A landscape with many peaks, sampled at points; each row gives a point and its height.
From any point a climber steps to the highest of the 2 points nearest to it. It stops when none of these is higher. Distance is the straight distance between rows; heights are no part of it.
nabal h=37: [105 134 142 135 138  95 118 113 116 245 144 150 132 134 126  43 154 134
 149 118 106 138 129  87]
dipi h=202: [181  76  71 122 134 126  95 109 101  96 134  93 139 130  81 131 120 158
 130 139 131 156  93 123]
zozi h=630: [129 127  54 139 101  93 200 160 130 120  53 112 105 107 112  91  75 115
  72 147 130 140 115 135]
sol h=55: [189  97  91 162 109  99 167 142 108 100  92 109  86  85 119 126  65 102
 126 136 124 130 124 117]
lelub h=441: [117 141 119 115 160 111 104 141  97 192  91 170 160 114  89  87  96 142
 124 195 140 142  83 127]
Zilag h=31: [161 115 161 151 117 142 126 103 139  59 157 108  83 144 178 165 143  85
 147  82 120 106 133 124]
gese h=468: [129 117 137 159 126 139 123 108 167 149 130 143 137 137 153 117 170  59
 139  96 162  74  83  84]
nozak h=325: [204 141 160 112 152 120  83 113  72 111 148 119  90 104 158 105  86 135
 175  89  59 151 160 134]
fanar h=568: [105 157 165 102 139 152  99 143 114 154 124 168 172 120 126 150  99 165
 142 196 145 127 132 139]
mono h=399: [ 88 177 108  99 111 131 142 150 144  78  91 102 157 153 127 140 173 138
  89 110 137 154 147 197]
Feb h=307: [135 119 143 147 128 110 154 132 146 225 139 153 119 102 127 107  98 112
 111 148 137  99  92  49]
dopiz h=344: [133 127 128 100 148 163  93 116 132  79 143 120 147 152 134 181 145 142
 138 146 144 123 122 151]
mevop h=376: [ 73 145 125 114 109 144 137 148 152  92 136 105 148 169 107 163 183 167
  82  98 142 146 161 176]
gugo h=234: [113 148 183 118 139 139 120 123 116 137 166 124 110 137 161 132 159 143
 155  73  82 132 181 145]
zabab h=453: [175 150 163 131 146 122 112 107  80  97 125 124  73 118 166 128 105 100
 182 102  88 132 156 144]
Dop h=38: [178 109 115 169 115 113 163 123 119 114 112 120  86 102 156 132  99  64
 140 115 137 106 123 108]
pagu h=175: [182 131 105  98 153 144  64 102 100  45 134 130 138 139 144 137 107 137
 169 146 126 149 119 160]
nuvo h=116: [153 141 119 122 126 123 144 139 102  83  78 146 109 100 128 144  75 117
 142 151 128 142 144 173]
Pek h=30: [ 94 155 141 151 125  92 164 130 139 234 133 158 122 116 157  35 147 119
 120 104 100 129 132  81]
Babeb h=508: [160  74  60 155 115 108 124 112 151 110 126  97 137 128  92 110 157 113
  95 101 154 117  56  92]
Nes h=416: [111 111 133 140 122 158 129 118 166  48 131 122 119 148 157 181 179  82
 131 120 171  94 120 128]
kepod h=269: [ 70 120 141 105 116 150 135 137 174 170 170 118 170 163  96 153 178 191
  82 140 143 140 144 122]
kinag h=586: [ 89 150 148  89 146 153  96 131 132 174 130 166 192 139  97 131 137 187
 116 186 154 136 113 146]
pob h=387: [159 113 184 174 118 123 169 113 142 158 174 120  82 113 168 146 112  99
 165  95 108 106 163  78]
Garo h=21: [176 112 155 181 112 117 157 105 128  91 146  97  69 106 187 146 127  51
 167  79 128  94 131 105]
kizo h=305: [ 86 172 156  88 137 176  81 133 150  90 116 169 193 165 157 167 164 138
 110 163 171 114 125 180]
femub h=257: [ 78 160 147 131 132 112 141 124 122 158 121 122 119 146 155  64 178 120
 136  71  92 154 155 163]
gir h=512: [128 130 156 158 101 107 160 113 146 137 156 101  90 135 171 110 164  84
 137  49 111 107 133 115]
murop h=497: [ 44 170 161 129 133 134 160 165 133 192 101 182 155 125 132 114 115 147
 104 180 148 129 150 141]
Riris h=519: [ 91 179 192 109 140 154 147 148 120 142 116 161 125 137 171 150 129 117
 157 132 123 108 168 156]
dad h=343: [191 139 138 113 130 126  94 126  77  76 139 117  90 105 155 124  61 160
 162 126  85 153 180 154]
Kemuk h=150: [178 153 113 106 148 129  94 130  82  61  89 128 126 106 142 143  78 130
 160 161 115 159 124 176]
tibaf h=273: [143 100  72 134 127 124 117 137 152 144 102 140 157 126  74 117 107 121
  82 176 183 113  61  88]
fipa h=538: [128 116 131 164 120 105 143 113 165 216 161 122 126 136 132  60 174 111
 106  91 120 113 116  57]
zus h=452: [163  72  72 143 108 133 143 136 136  43 125  96 112 120  97 159 115 127
 122 143 137 133 115 133]
lapeg h=510: [147 103  83 165  95 109 173 139 129  87 103  87  92 113 136 125 137 110
 102  83 122 131 126 139]
revi h=662: [179 119 135 107 135 111 125 145  83  86 160  99  83 105 123 139  68 190
 143 111  83 173 200 144]
delan h=386: [124 141  76  97 123  99 144 149 105 113  72 117 146 121  85  96 121 151
 114 143 124 170 114 182]
zod h=498: [155 138 139 101 155 126  88 111  67 137 118 148 135  96 126 120  70 149
 168 152 109 156 140 143]
lata h=442: [141 135 182 172 127 101 161 111 124 179 164 120  77 114 175 103 152  95
 145  75  88 121 163  91]
sotat h=460: [149 156 110 105 156 113  99 122  76 160  83 156 145 105 100  98  77 145
 156 198 113 152 109 145]
kap h=407: [184  77 107 148 126 146 126 126 128  58 163  93 107 111 117 187  97 154
 143 157 150 125 138 111]
gegez h=166: [124 147 175 128 128 105 101 110 105 130 176  95  76 158 163 108 159 150
 140  34  56 156 179 143]
Favez h=561: [117 105 120 108 145 123 104 108 126 213 145 153 155 123  74  77 147 149
 112 143 138 135  91  76]
lusun h=420: [ 96 124 125 148  94 131 176 158 160  89 131  87  90 129 157 155 154 119
  99  78 125 125 167 141]
Tele h=490: [153  60  64 169 109 128 149 114 167  62 147  81 120 131  97 155 152 119
  92 120 154 117  87 106]
duba h=394: [121  95 121 147 104 150 167 141 165  79 133 122 132 127 132 185 140 110
 109 132 170  97 134 116]
palup h=494: [149 106 103 158 138 131 125 116 139 117  99 149 134 106 139 127  93  51
 141 165 165  85  69  94]
ziv h=284: [ 86 111 145 127 132 166 125 142 167 136 154 156 152 144 109 179 139 142
 110 164 178  83 115  96]
bobag h=278: [ 99 112 113 139 120 150 126 145 163 134 109 166 155 123  95 161 118 124
  96 183 190  92  79  96]
nomu h=346: [ 99 144 129  98 115 155 116 142 155  40 151  98 139 174 140 187 186 146
  95  97 126 135 165 187]
Diri h=279: [ 65 132 161 100 146 154 107 117 142 163 165 130 164 166 116 132 196 170
 116 105 126 126 143 138]
raza h=285: [134 147 135 100 119 122 127 155 102  97 170 100  99 121 110 148  95 210
 114 121  83 168 216 172]
Larob h=292: [ 70 174 148  86 121 144 110 122 140 120 122 142 179 178 138 141 180 149
 106 128 137 134 135 183]
Zokib h=97: [151 123 159 116 139 130  76 115 121  94 176  85 113 156 136 122 149 152
 138  62  72 151 157 149]
zeka h=277: [ 62 167 135 101 121 120 137 152 135 154 112 134 142 162 137 108 176 142
 109  99 120 137 152 174]
gema h=437: [123 140  72 104 115 107 160 156 130 117  60 119 158 113  57 121  88 159
  86 200 138 173 110 159]
Nizo h=321: [151 111 147 153 140 121 161 130 123 198 132 149 108  83 132 117  62 116
 159 161 126 105 128  70]
mef h=312: [155 148  87 107 124  87 128 143  83 100  99 105 106 116  91  79 118 144
 137 115  88 182 140 183]
fupil h=522: [165  88  72 149 122 105 126 106 137 142  94 130 132 109 120  90 131  71
 109 121 146 108  51  99]
Fuvo h=299: [100 117 145 146 116 131 164 137 169 195 142 152 128 125 134 118 139 117
 102 135 155  95 114  71]
Nemep h=66: [140 139 143  97 149 131  62 104  99 129 165 120 151 155 127 117 134 154
 144  97  90 154 147 145]
Par h=566: [134 109 139 159 123 108 147  97 161 175 171 103 108 143 141  97 188  82
 134  69 104 110 109  92]
fis h=541: [146 150 156 108 156 150  92 128  91 151 133 163 163 105 112 152  49 167
 160 203 128 140 150 125]
sez h=192: [203  95  92 117 155 133  55  86  92  80 145 115 133 128 111 143 114 132
 163 137 130 136  87 125]
selin h=256: [ 96 114 131 106 128 130 133 150 136 156 140 129 150 146  96 138 135 181
 120 147 127 154 145 127]
Mufe h=369: [151 104 118 113 129 137 106 119 119  85 166 110 135 136 112 169 123 165
 129 144 117 137 140 122]
deg h=238: [165 111  74 121 119  99 113 122 100  93 115  91 114 121  83 112 116 167
 125 138 102 163 132 160]
Dida h=465: [110 137 104 149 102 111 159 141 143  86  99  91 101 140 137 124 168  82
 102  65 115 133 138 164]
Zirub h=62: [138 121 152 129 135 140  97 110 129  73 169 107 111 156 157 162 153 135
 134  73 114 129 162 140]
Big h=80: [170 125 106 165 114 111 174 155 100  65  73 132  87  85 138 160  58  85
 158 159 129 114 140 141]
Ler h=615: [129 172 172 126 135 141 130 126 104 102 122 142 107 121 178 145  98 112
 176 124 109 117 159 149]
tanes h=264: [150 100  88 124 134 124 118 129 118 148 121 128 146 109  79 117  93 144
 126 169 148 127  88 116]
Gunin h=53: [132 139 161  80 172 136  70  97  94 167 173 142 157 138 122 101 125 198
 161 128  97 167 149 121]
Ziso h=345: [158 115 165 176 117 127 177 121 141 162 133 130  92  92 153 140  73  87
 162 138 125  92 144  70]
Bupeg h=327: [117 155 166 106 155 168  98 121 129  92 136 155 155 152 164 162 137  99
 161 146 157 105 126 151]
silun h=481: [145 108 136 170 123 129 143 106 152 160 124 145 118 106 153 131 121  68
 143 136 153  77  84  57]
simos h=265: [ 81 135 179 134 132 151 126 109 143 167 174 122 131 146 149 142 171 150
 136  88 123 123 165 113]
tenak h=315: [ 92 147 156 113 147 173  76 118 140 114 123 183 176 155 136 153 174 106
 139 153 171  96  98 151]
Dadu h=445: [113 131 153 155 117 140 144 117 161 100 122 132 119 151 175 152 163  52
 137  93 162  72 110 126]
dozu h=531: [ 52 191 190 120 130 151 163 162 136 147 104 166 150 135 155 144 124 141
 124 161 129 115 188 168]
bim h=482: [ 69 150 117 114 123 114 187 183 142 198  94 177 143 120 116  85  92 160
  92 174 127 141 146 113]
riva h=488: [ 89 136  86  99 101 124 173 170 147 101  80 120 146 122  91 152 127 157
  72 172 146 164 135 170]
gif h=291: [100  91 152 146 111 158 127 122 181 171 176 142 135 133 120 159 142 131
 106 131 176  80  89  55]
leze h=252: [107 125 117 136 130 129 116 135 133 160 129 132 143 120 108 124 122 128
 137 141 137 127 114 115]
Gef h=549: [138  76 110 145 126 110 117 115 144 209 168 124 141 132  98  88 146 132
 114 116 118 119  87  58]
lasu h=534: [ 72 153  92 101 107 106 173 181 152 150  74 145 153 122 101 109 103 147
  70 161 134 148 140 154]
Sel h=573: [103 142 122 100 151 146  76 107 124 192 131 171 171 147  84 104 164 150
 127 157 153 133  89 122]
muf h=555: [151 101  61 142 104 104 169 131 137 121  80  98 111 112 112 105 111 106
  94 109 128 136  85 130]
gog h=43: [112 128 156 112 148 120 106 106 100 210 157 142 137 131 112  76 149 174
 156 139 101 148 131 111]
Lovog h=507: [180 114  78 167 125 115 129 113 114 114  62 122 125  99 144 104 105  44
 147 138 146 108  65 106]
Vali h=427: [ 97 163 126 106 128 127 122 134 121  79 102 113 125 146 143 140 181  95
 119  82 119 133 132 187]

For each start below, name the point where the climber stops.
leze => Par
zeka => fupil
Feb => Par
nomu => zozi
mevop => zozi
Nes => fupil
Dop => lasu
